Points on a hilly landscape, in no order, each with its height.
From any point a climber steps to the highest of the 6 points nearest to it. It stops when none of these is higher. Distance is the straight distance between rows; heights are no part of it.
tikin (h 616): [125 103 134 165 137 124  95 159 123 153 190  95  81  92 160 128 118 138
 110 117 136 153 161 151  97 106]
Fovo (h 570): [ 57 164 181 125  97 149 111 137 149 240 168 159 103 177 119 182 196 158
 119  86 142  58 177 166 141 119]
Sunu (h 487): [106 105 136 177 135 122 100 152 137 158 188 103  73  83 177 120 121 144
 124 117 133 158 177 168  84 102]
feb (h 274): [108 131 196 144 145 124  72 159 158 180 171 129  97 108 157 129 159 153
 123 122 142 131 179 167 107 112]
rokim (h 432): [130 144 112  88  86 124 138 124 113 107  86 139 139 178 125 127 128 127
 140 113 134 125  82  83 138 145]
sidof (h 621): [127 140 153 138 150 141  86 130 147 175 165 127 136 148 121 143 156 136
 129 129 133  93 177 158 118 129]
gog (h 107): [168 177  88  94 100 120 179  97  98  91  70 147 155 166  60 141  75 121
 137 133 103 140  82  49 197 186]
gaset (h 310): [118 142 139 113 106 153 138 103 140 137 117 149 166 166 123 123 147 119
 137  99 129  98 114 109 135  99]
bot (h 351): [123 161 145 101 118 161 130  81 145 144 128 175 140 194 116 141 152 126
 130 106 104  90 106  91 160 106]
vap (h 665): [ 98 119 209 146 153 123  75 148 174 184 172 138  74 146 161 153 158 144
 130 123 138 108 197 159 105 107]
zuvi (h 438): [144  79 126 133 173 131 156 144 123 107 120 100 119  85 127 113 110 129
 106 151 131 136 139 147 128 113]
dogim (h 546): [129 137 130 131 120 151 128 115 144 151 140 128 171 150 110 133 145 110
 140 122 137  90 143 129 132 110]
Kefe (h 251): [ 94 115 169 156 127 127  79 160 143 170 182 119  98  82 174 127 143 149
 120 114 132 156 170 168  90 100]
porer (h 666): [137  96 116 138 138 141 155 145 120 112 118 115 112 101 128 140 114 116
 100 145 125 119 136 141 135 103]
puze (h 525): [143 102 113 119 139 137 161 137 115  94 105 139 114 114 126 137 122 114
 116 145 125 117 112 141 119 108]
Mem (h 768): [109 119 195 141 152 127  75 150 153 192 170 142 101 141 142 143 159 151
 134 120 133 108 190 163 113 119]
Zuvo (h 372): [154 120  70 113 139 108 150 124  95  58  97 118 158  86 135  77 102 123
 139 151 116 163  72 132 117 161]
terut (h 595): [179 104  42 147 130  83 170 137 106  34  85  76 144  80 139  90  80 121
 146 150 104 184  82 146 123 145]
Gobu (h 629): [145  78 126 164 164 119 140 143 133 136 159  78 106  90 127 110 105 128
 102 135 134 147 156 146 125 116]
bezu (h 393): [ 99 124 187 145 142 130  79 141 163 194 162 143  89 152 144 162 166 145
 139 121 136 106 205 151 116 118]
luru (h 405): [127 149 125  78  93 135 145 117 118 127  93 132 154 189 110 125 132 152
 138 101 123 114  70  74 158 156]
lod (h 232): [120 142 131 105  98 135 141 122 138 122 104 140 154 154 129 123 133 111
 131 109 139  98 116 111 130 101]
rabu (h 753): [138  88 123 183 180 103 118 148 131 146 178  84  89  91 148  96 107 140
 115 128 141 166 161 152  94 102]
Zas (h 485): [143  65 112 135 176 131 138 138 127 115 113  86 135  64 135  90 109 123
 109 163 126 167 135 132 117 110]
tokom (h 397): [116 146 128  86  96 141 137 116 132 130  89 139 149 178 119 122 134 142
 140  96 128 112  90  92 152 134]
Rifo (h 377): [182 154 113 105 135 106 154 117  90  64  68 134 183 132  75  93  61 103
 143 140 112 145  57  83 166 169]
zikur (h 187): [187 171  87  99 102 117 175  95 105  85  68 146 163 163  67 137  74 121
 147 139 104 131  83  49 189 178]
perof (h 346): [122 141 117  99  92 134 144 134 128 113  93 141 137 151 131 130 130 106
 135 111 145 111  99 102 136 110]
Zinin (h 527): [111 133 179 137 145 137  71 147 154 183 169 128 117 136 127 138 160 151
 129 119 137 110 178 166 113 130]
melu (h 395): [162 138  83 127 130  98 145 113  87  55  89 116 167  89 124  70  85 106
 130 135 110 174  50 101 137 169]
kabo (h 154): [ 58  74 168 167 128 127 104 129 172 160 194 106  91  49 212 147 137 151
 128 136 140 149 212 191  80  74]
Kuz (h 474): [146 121 116 109 118 125 151 142 114  79  90 150 110 139 132 135 120 117
 129 144 134 133 102 118 127 121]
Mib (h 690): [165 116  59 141 131  98 155 121  96  34  86  92 148  88 146  82  80 106
 137 137 103 179  70 122 125 151]
gepo (h 536): [ 62 172 153 119 102 146 116 120 134 221 166 158  96 183 103 182 201 143
 115  94 146  71 164 150 123 132]
Molen (h 408): [142  74 117 130 178 129 151 132 130 109 110  95 136  74 135  98 109 130
 114 147 130 145 144 134 126 112]
Gaput (h 481): [129 119 127 146 123 136 118 152 110 144 159 102 122 100 128 142 122 115
 101 138 130 118 146 138 138 107]
vuta (h 366): [174 141 115 114 129  95 146 109  76  58  69 117 183 108  91  81  70 108
 126 122 108 159  40  81 160 165]
karus (h 716): [ 88 175 137 123 114 152 127  90 141 188 169 168 119 173 102 176 179 106
 111 114 133  94 144 115 127 131]
Memus (h 699): [155 122 100 106 149 117 151 124 103  55  94 138 144 107 133  85 101 127
 143 136 124 155  67 127 119 155]
seni (h 770): [117 127 138 150 127 130  84 161 119 167 182 101 114  96 143 125 129 135
 120 119 133 140 162 150 106 117]
forim (h 305): [ 87  85 147 175 133 127 101 143 150 151 192 108  77  73 201 136 120 143
 142 114 133 161 190 189  72  81]
kopa (h 603): [126 142 140 139 129 142  91 137 144 172 163 118 152 135 106 144 150 126
 123 132 136  97 155 155 118 127]
zaseg (h 458): [151 129 104 103 109 121 141 135 114  83  84 143 111 159 125 130 108 119
 131 133 134 128  89  99 123 136]
Finav (h 611): [ 57 142 173 125 112 137  96 131 156 234 158 152  77 163 131 178 193 145
 122 101 139  80 201 152 144 130]
kos (h 614): [122 121 129 143 125 135  91 159 125 163 174 101 124  96 131 131 134 130
 107 134 133 128 156 154 118 121]
mopo (h 593): [186  94  52 164 131  66 187 134  99  21  66  69 147  75 125  81  60 104
 151 153 128 189  64 134 125 146]
ner (h 470): [156 110 101 112 159 133 162 132 116  71  98 139 136 108 129  95 115 134
 136 147 126 145  89 140 118 136]
teni (h 373): [119 152 143 121 115 156 132  90 153 146 130 158 157 170 121 136 151 121
 133 108 123  90 123 115 144  99]
Pob (h 151): [ 55  82 198 164 136 126 102 127 177 167 203 121  95  60 196 140 155 144
 116 133 150 143 201 198  86  81]
lok (h 428): [139  85 100 116 166 133 153 138 123  97  92 112 145  60 139  99 117 129
 132 156 122 162 129 146 120 124]
duk (h 26): [ 73 102 190 145 131 131  92 145 155 172 199 121  89  70 198 124 153 144
 116 124 146 155 191 187  82  90]
Bolet (h 705): [148  68  99 131 158 121 138 145 115  92  87  80 140  54 160  89 111 129
 131 169 111 186 132 124 117 115]
ker (h 548): [149 101  63 121 138 108 140 139 101  58  84  93 149  62 153  94 102 127
 145 164 104 185 108 145 121 137]
Mul (h 575): [106 158 138 139 135 159 104 103 151 186 163 145 121 171 113 174 174 131
 122 129 130  90 177 141 127 133]
tevil (h 406): [110 167 139 130 126 152 121  83 146 173 163 166 126 187 105 169 168 107
 120 113 123  86 139 115 139 115]
lir (h 449): [172 138 110 115 135 105 147 116  92  54  95 126 166 117 106  81  86 115
 140 127 116 146  47  98 129 172]
Zise (h 192): [ 80 106 162 169 128 125  97 148 143 167 186 124  79  75 191 127 138 143
 123 121 129 168 183 176  74  89]
kupi (h 459): [143 142 115  93  98 119 137 132 108  83  93 140 121 168 111 129 109 126
 141 133 127 140  86  77 133 149]
mag (h 367): [146  91 104 112 166 133 164 139 116  81  95 125 135  86 132 107 121 134
 126 148 130 140 114 150 120 130]
gor (h 262): [156 151  99 103  99 111 145 115 102  98  82 136 151 175  81 135 100 120
 145 135 120 140  87  52 174 189]
nota (h 176): [ 81 105 220 156 155 130  91 147 178 178 193 139  88 108 179 134 165 145
 119 119 148 113 188 173  93  89]
kerov (h 620): [120 147 141 148 129 146 100 123 151 164 159 128 152 154 110 152 157 121
 135 124 135  87 156 150 126 120]
zaz (h 460): [160 136  93 109 142 103 145 115  95  57  95 126 156  96 121  72 101 121
 140 137 122 157  57 124 116 159]
Fetat (h 394): [186 147 120 117 117 107 151 111  94  68  81 140 160 149  78 112  77 118
 148 143 110 130  70  69 163 173]
nat (h 429): [ 80 173 132 130 113 149 120 103 135 203 165 167 107 177 102 176 189 126
 107 109 140  85 162 133 130 139]
Pokit (h 75): [ 70 107 217 154 147 123  97 145 173 167 197 134 101  83 185 132 167 142
 117 122 149 133 181 183  90  80]
nebek (h 519): [107 157 135 138 134 158 121  88 147 171 161 163 127 177 112 164 171 123
 130 126 124  81 163 132 132 130]
zaka (h 383): [125 163 145  90 120 154 138  95 140 145 107 165 146 186 119 134 150 152
 138  91 107  95  86  83 174 123]
Zopo (h 324): [110 155 139 124 119 153 133  77 151 160 144 171 131 185 113 145 160 114
 117 106 111  84 129  95 154 109]
lupos (h 193): [ 90 114 216 149 150 128  74 152 163 172 181 143  94 119 158 145 166 144
 122 120 145 116 186 165  97 104]
kob (h 769): [ 87 147 157 135 122 145  92 128 143 209 162 145  83 167 125 180 181 146
 123 116 145  86 191 152 128 136]
bes (h 502): [143 109 112 117 115 140 151 143 117  99 104 129 120 130 135 146 110 110
 114 142 139 123 117 134 132 103]
vud (h 392): [122 159 139  83 110 153 133 108 133 139 102 157 144 197 107 135 144 159
 134 100 105 101  67  80 176 143]
rov (h 82): [160 202  74  89  84 130 197 101 105  96  69 157 170 162  59 146  91 123
 132 118 114 130  73  50 195 182]
nogu (h 717): [137  73 131 170 179 110 126 141 140 143 154  76 102  79 143  83 102 119
 112 148 141 159 158 138  95 106]
zodit (h 414): [129 129 109 111 100 133 145 139 122  99  97 136 128 139 136 143 119 106
 116 126 146 118 112 127 130 106]
suz (h 723): [182 113  58 159 125  77 178 122  95  26  71  80 149  85 131  89  66 100
 137 140 104 186  67 124 128 151]
Soze (h 518): [121 130 123 128 108 144 113 144 128 150 137 121 160 119 116 139 135 105
 116 126 137 106 146 133 137 100]
Rikis (h 483): [171 140 121 111 119 108 144 128 103  62  97 141 124 166  99 117 103 125
 136 143 123 136  67  89 132 156]
Vur (h 354): [135 162 102  85  87 124 159 119 105 128  91 136 166 186  88 136 125 150
 142 107 124 126  67  66 175 189]
boguz (h 590): [119 141 161 144 146 140  89 125 154 182 163 134 113 155 124 159 165 146
 131 137 136  97 182 156 116 135]
Gugok (h 594): [119 150 137 149 132 156 113 102 153 158 155 134 159 162 113 146 159 118
 134 125 133  84 158 140 129 123]
viti (h 452): [165 143 107 105 103 109 141 123 106  77  91 142 127 170  92 129  99 125
 143 134 122 138  80  78 144 172]
divu (h 605): [160  81  68 129 141 113 142 152 113  73  76  85 142  64 161  94 102 133
 147 175 101 187 119 148 112 118]
Nirod (h 323): [143 106  86 113 155 129 149 140 113  80  87 127 143  73 141  89 112 132
 135 153 122 160  94 145 114 142]
Gul (h 434): [139 144 104  92  83 111 135 131 109 105  88 135 133 186 116 124 117 127
 141 126 130 138  77  68 147 161]
rosu (h 498): [168 136  74 142 122  90 161 112  82  43  79  90 159  90 133  77  74  98
 128 129 108 186  57 105 144 158]
Buvuf (h 477): [131 123 115 134 116 140 134 150 114 135 134 116 127  99 124 149 121 102
  96 136 137 111 142 138 135 101]
dugiv (h 252): [186 172  90 101 111 125 176  96 106  79  58 149 171 157  61 135  57 124
 148 137 107 132  79  60 193 180]
purip (h 511): [107 126 161 148 129 125  73 160 126 174 189 117 102  95 152 126 138 147
 120 117 134 152 166 157 101 112]
nuru (h 479): [141  93 121 159 146 126 132 150 122 130 150  95 110  95 121 129 110 123
  91 136 125 123 150 143 134 112]
vosiz (h 433): [131 139 110  97  88 127 141 129 114  99  88 139 123 163 133 129 122 122
 136 128 143 127  95  91 129 128]
gegir (h 522): [ 87 159 134 140 126 150 109 110 142 201 166 160 100 174 110 178 184 136
 122 122 139  91 181 142 131 141]
bokot (h 537): [159 128 114 106 146 116 158 127 110  64  99 147 138 131 116 101 108 130
 143 143 123 141  64 125 116 150]
Tus (h 678): [122 148 142 144 145 146 101 120 154 180 158 139 131 164 115 163 162 145
 134 137 133  90 175 144 122 139]
tise (h 568): [ 84 131 177 135 123 130  90 139 168 214 165 151  76 162 151 177 174 132
 137 112 146  96 212 145 130 124]
Potu (h 435): [115 137 130 123 105 141 129 116 141 145 125 132 168 146 118 138 140 112
 129 110 138  97 132 130 131  94]

For each start below, name the point where the climber stops.
luru => Memus
dugiv => Memus
Vur => Memus

Call two points neighbours if one is among the 6 nearest of the other. Go from one point of each pair to the other, from neighbour to neighbour, staying as high as possible. Name the lowest point that can't be avoided.
Tus, karus => Mul
Mem, Bolet => Zas
kob, Tus => boguz
porer, seni => Gaput
Bolet, suz => terut
Tus, seni => kopa
